Each scene shows the same named points in several views. A view is turned or mirrored, and shifted as a whole, has a little noise and may leave points out.
In the rows, zero is written as 128.

Scene 1
View 1
J_179: [152 150 162 132 118 126  84 164 116 164 150 112  80  89  84 166 134 121
 108 115 183 129 156 103 141 124 195 158 151  75 109 134]
J_388: [180 105 114 198  94 116  85 172 161 169 182 114  93 120 103 165  93 107
  85 148 115 161  99  32  94 117 148 145  67  62  64 153]
J_494: [105 138  88 159 135 175 128 116 183 130 160 126 123 113  97 148 109 105
  97 111  85 153 108 123 149 124 125 183 108  97 101 104]
J_475: [ 73 120 117 147 118 183 106 137 191 104 125 109 119 155  91 136 124  67
  86 133  94 160  91 120 142 130  89 227 100  83  84  63]
J_862: [ 99 164  56 163 161 189 177  84 168 131 186 149 126  44 111 151 115 129
 110  77  66 142 136 177 194 116 168 156 130 100 127 132]
J_459: [134  95  96 195  95 136 103 153 180 144 166 122 110 125 116 149  83  84
  78 146  78 169  88  70 111 118 115 175  61  70  57 122]
J_174: [108 123 123 149 119 157  95 157 166 133 141 115 110 130  90 152 116  89
  92 127 117 146 108  99 132 128 128 192 110  79  87 102]
J_306: [116 159 128 141 138 173 132 104 166 134 150 116 103 117 101 133 132 101
 113 113 130 140 132 119 159 129 161 193 150 114 119 106]
J_389: [102 140 124 137 131 145 111 144 128 145 148 131 107  58  97 160 138 105
 107  95 141 135 145 152 179 121 164 166 138  56  99 115]
J_534: [112 116  77 167 124 156 124 145 166 142 170 133 125  75  93 171 102 116
  87  98  81 148 108 129 147 119 138 164  87  59  86 130]
J_443: [123 122 143 162 103 141  99 132 151 140 137 125  96 124 122 125 135  60
 101 154 135 159 115  95 147 121 133 197 127  78  70  92]
J_569: [ 91 140 145 143 125 171 106 114 175 116 126 116 107 151 105 119 129  62
 104 145 121 145 117 109 148 128 117 223 138 103  90  68]
J_878: [170 125 120 192  99 113 108 137 136 172 178 139  86  80 135 141 112  88
 104 154 135 161 135  83 141 113 174 140 115  73  60 149]
J_548: [ 90 150 140 137 131 172 129 101 161 121 129 123 105 124 104 118 142  77
 110 123 125 144 133 142 171 126 138 210 157 107 106  76]
J_937: [ 96 148 168 134 122 170 103 117 161 117 110 107 102 164  99 117 142  62
 104 143 146 143 130 109 151 129 130 228 157 108  99  59]
J_775: [ 41 144  96 115 148 219 130 131 214  96 123 102 147 151  57 154 111  98
  83  93  69 137  92 137 145 140  90 235  99 100 120  57]
J_840: [147 127 135 165 108 139  92 148 160 147 155 114  93 140  97 142 114  97
  92 140 133 150 115  67 115 125 147 176 109  93  88 123]
View 2
J_306: [132 132 184 135 132 129 143 115 141  94 152  65  93 160 110 160 103 111
 164  82 109  98 119  85 126  82 132 125  91 117 113 185]
J_775: [124 102 175 111  60 152 172 148 117 111 137 119 130 160 125  83 150 113
 146  37  67 127 149  92 136 149 157 184 126 125  90 187]
J_878: [116 121 143 157 204  66 113  70 148 109 167  51  70 145 109 175 148 123
 125 176 142  81 120  97 142  68 141 125  83 107 159 134]
J_534: [109 113 152 120 159  86 138  87 155  98 161  73 127 161 106 139 165 123
 126 120 104 108 114  92 171 123 147 168 133 107 112 129]
J_937: [142 110 185 161 101 145 150 136 102 115 164 107  64 138 123 118 101 120
 165  92 109  83 154  98  85  82 141 133  59 127 134 200]
J_459: [112  93 104 147 162  75 119  85 123 126 138  95  86 138 134 124 188 113
  86 153 124 103 163 102 151 109 162 161 122 121 148 126]
J_862: [ 89 142 208 116 142 130 156  88 179  66 136  31 146 157  68 202 106 132
 163  94 102  98  77  93 193 110 116 123 143 108  74 155]
J_569: [126 101 181 155 105 140 150 125 102 115 154 110  75 131 126 125 110 119
 153 104 109  85 163 100 103  94 137 137  80 131 125 192]
J_840: [139 117 135 151 171  89 123 104 127 117 161  80  69 160 135 132 151 106
 133 130 132 106 144  79 115  72 159 143  75 113 160 155]
J_548: [121 118 204 148 105 144 155 122 122 100 154  88  91 135 104 145  92 126
 170  88 107  84 131  99 114  92 130 126  85 123 106 195]
J_494: [120 112 155 125 128 116 143 107 135 101 135  79 110 153 116 148 150 108
 131  94 102 113 134  91 153 110 142 146 126 118 104 162]
J_174: [126 112 155 145 138  95 141 114 125 116 163 105  93 154 124 112 151 114
 138 115 109 100 147  96 119 103 150 164  91 115 142 161]
J_179: [147 152 201 138 179  92 134 108 153  94 197  62  81 177 103 155 106 125
 193 115 123  89 101  81 100  55 140 135  54  97 149 177]
J_388: [131 112  92 150 206  52 106  83 141 125 157  74  73 163 142 129 198 103
  90 163 137 117 142  78 140  85 173 153  95 102 176 113]
J_443: [119 104 167 164 141 108 135 108 113 119 163  96  69 127 118 133 124 126
 142 141 128  74 150 102 112  85 138 135  73 119 144 167]
J_475: [113  85 165 146  84 134 153 124  92 123 139 126  99 141 129  94 145 116
 129  93  92  98 165 107 118 128 149 173 101 133 119 179]
J_389: [111 143 209 129 158  88 147  98 158  91 200  76 119 171  78 151 118 144
 175 127 102  83  95 100 136  97 130 163  88  99 120 154]
View 3
J_179: [113  83 119 125 130 175 117 115 105 108  75 114 159 161 144 151 163 158
 127 135  96 139 130 156 126  80 162 172 129  93 156 166]
J_494: [137 166 122 141 130 116 111  92 175  79 102 151 139 132 145 121 126 128
 126 122 147  77 114 151 117 107 139 144 146 153 145 138]
J_388: [ 97 172 114 127  92 155 114 134 170  49  75  80 124  60 145  77 119 161
 131 150 179 121 147 181 199 108 138 208 154  96 196 151]
J_840: [113 137 116 137 120 176 133 115 168  80  81 109 135 108 148 105 136 160
 135 143 157 107 144 164 152  99 148 185 140  98 173 154]
J_443: [106 146 129 148 124 194 132  89 155  86  76 137 165 132 142 109 134 187
 147 115 144  62 129 156 133 111 145 175 128 103 144 159]
J_937: [137 115 131 148 155 188 146  80 186 112 102 173 154 177 146 134 141 155
 137 116 125  58 119 132  79 102 153 130 121 124 127 155]
J_459: [107 205 116 141 105 147 116 106 184  53  86 121 140  71 146  75 113 159
 138 138 182  69 130 169 172 118 132 187 147 126 172 144]
J_548: [134 124 130 150 149 162 136  80 158 104  98 166 164 177 147 139 139 159
 136 112 117  62 115 137  91  95 145 146 123 133 130 154]
J_389: [123 137 110 127 131 145  83 105  89  93  66 135 181 134 130 142 152 140
 118 130  79 108  91 157 133  97 149 149 127 132 132 155]
J_775: [161 164  98 136 171 144 118  92 239 110 111 173 139 126 135 108 107  82
 121 136 133  23  98 127  70 118 145  88 132 170 118 141]
J_475: [134 173 110 146 152 183 129  82 214 102 100 167 150 114 138  87 110 136
 139 121 147  21 112 138 100 133 145 125 126 139 128 148]
J_534: [125 188 111 128 118 107  75 108 137  72  81 127 151  93 138 116 121 123
 119 137 138  86 103 164 151 109 134 152 146 151 154 138]
J_569: [127 140 127 150 147 194 148  81 192 102  95 161 152 153 146 109 135 167
 145 114 139  49 125 138  94 110 147 146 119 118 129 155]
J_878: [100 155 134 138  91 142 116 107 106  58  66 106 157 116 146 120 149 199
 136 121 149 123 136 179 188  93 137 221 141 103 180 149]
View 4
J_443: [106 121 114  83 154 116 121 131 130 103 155 186 138 123 136 110 103 170
  73 115 113 116 109 135 146 144 157 109 100 140 135 125]
J_569: [102 125 116  91 157 143  88 146 144 104 146 176 140 111 146 128 101 177
  82 136  73 144 110 166 154 168 154  98 103 136 136 102]
J_775: [ 71 139 122  91 153 171  39 159 171 116 148 131 140 114 137 159 107 137
 117 174  21 146 135 227 118 159 117  96 176 124  96  89]
J_534: [ 70 118 124  78 137 116 114 113 147 120 154 134 138 144 126 124  99 106
 110 132 136  76 138 165 104 108 101 117 174 147 106 141]
J_174: [ 75 128 121  70 153 129 102 139 140 106 164 155 132 124 126 133 100 152
  85 130  99 112 131 155 131 129 139 121 127 133 130 132]
J_475: [ 92 129 119  93 154 146  83 150 156 103 147 157 141 119 130 140 110 152
 105 143  62 121 113 183 127 140 142 109 142 134 120 104]
J_937: [106 126 116  79 155 145  90 145 137 114 154 176 142 103 154 128  98 191
  63 140  66 170 128 156 168 178 164 101  83 133 143 102]
J_388: [ 47 134 115  87 173 116 185 136  92 115 149 136 124 142  97 132  90 120
  75 103 141  47 133 112 108  63 161 166 127 123 138 171]
J_389: [ 86 105 132  52 123 105  90  92 141 125 178 140 146 133 165 105  84 145
  77 136 166 123 162 144 140 164  82  90 131 151 104 147]
J_459: [ 75 132 109  93 164 111 144 145 126  98 144 163 122 138 101 135 110 126
 104 116 109  48 105 149 107  80 160 148 148 135 129 143]
J_548: [114 119 120  95 141 139  77 117 148 113 143 166 148 119 171 114  96 166
  88 140  95 160 127 171 147 184 123  87 108 149 124 107]
J_840: [ 69 134 113  84 168 129 147 136 109 116 147 146 136 125 125 129  86 151
  68 118 118 105 141 124 133 115 154 137 107 126 138 153]
J_878: [ 97 115 116  92 146  96 174  97 106 119 146 157 136 141 140  90  88 126
  76  96 182  80 122  98 128 109 137 137 108 156 141 164]
J_306: [ 99 120 123 108 146 151 104 112 131 127 133 139 159 117 170 117  82 150
  79 135 106 153 144 152 138 170 107  97 114 147 125 120]
J_179: [ 76 120 128  63 143 126 123  99 114 128 160 130 156 115 173 102  70 165
  44 121 158 156 176 111 156 169 107 104  82 139 135 160]
J_862: [122  91 129 125 120 133  91  73 159 127 114 123 170 142 195  87  81  99
 126 144 162 126 136 172 114 172  41  76 162 188 100 113]
J_494: [ 86 121 124 106 148 145 100 125 140 116 133 136 144 135 139 130  98 118
 106 142  99 112 128 177 110 136 109 111 151 145 115 120]
View 5
J_459: [131  91 133 111  79 178 122 152 163 104 179 156  73 164 130 148 132 109
 102 108 189 106 161 130  66 159 169  71 159 165 134  83]
J_306: [107 155 149 101 135 168 166 179 136 109 184 117 123 140 151 142 158 143
 110  89 108 114 125 108  86 132 135 153 100  83 124 110]
J_388: [140  82 150  78  71 172 142 158 167 112 190 179  66 182 142 142 161  85
  60  85 176  95 180 139  73 154 207  70 134 177 131  51]
J_475: [ 88 113 136 152 110 192 163 153 133  89 177 127  94 106 138 154 125 143
 132 118 132 114 135 136  37 155  92 109 183 114 121 122]
J_775: [ 92  82 131 167 145 191 172 158 114  81 200 139 123  86 132 143 105 143
 175 119 103 108 129 112  52 161  49 115 140  98 140 134]
J_534: [ 96  82 151 122 124 169 122 157 122 102 188 146 116 155 154 146 176 104
  92 104 164 117 145  92  73 166 128 104 138 127 147 106]
J_179: [ 88 155 187  78 129 174 186 183 122 108 184 136 123 154 168 136 215 114
  35  68 103 111 145 116  88 128 172 154  98  88 112  87]
J_389: [ 72 123 172 107 145 165 134 174 104 113 180 126 139 160 166 140 220 109
  58  88 137 121 135  78  94 154 129 140 114  89 142 110]
J_174: [ 99 105 156 117 113 185 161 160 131  96 187 140  95 138 150 151 155 122
  92  99 140 113 149 123  60 150 136 110 152 117 124  96]
J_862: [110 145 125 108 169 129  91 186 123 116 179 110 169 181 157 130 192 127
 134  93 146 128 112  47 121 137 126 161  65  82 156 130]
J_937: [ 85 173 156 120 109 190 205 160 127  97 169 107  98 100 149 158 137 156
  87  97 101 116 130 148  52 127 123 151 163  81  95 110]
J_494: [118 112 129 126 122 165 135 166 138  97 193 137 116 145 143 138 140 125
 138 100 140 108 136 101  80 148 121 117 118 117 143 112]

Which points are out of place in each view (at most two, in the order of its rows)? Write none if all are in place.
view 1 | J_179, J_862
view 2 | none
view 3 | J_937
view 4 | J_475
view 5 | J_534
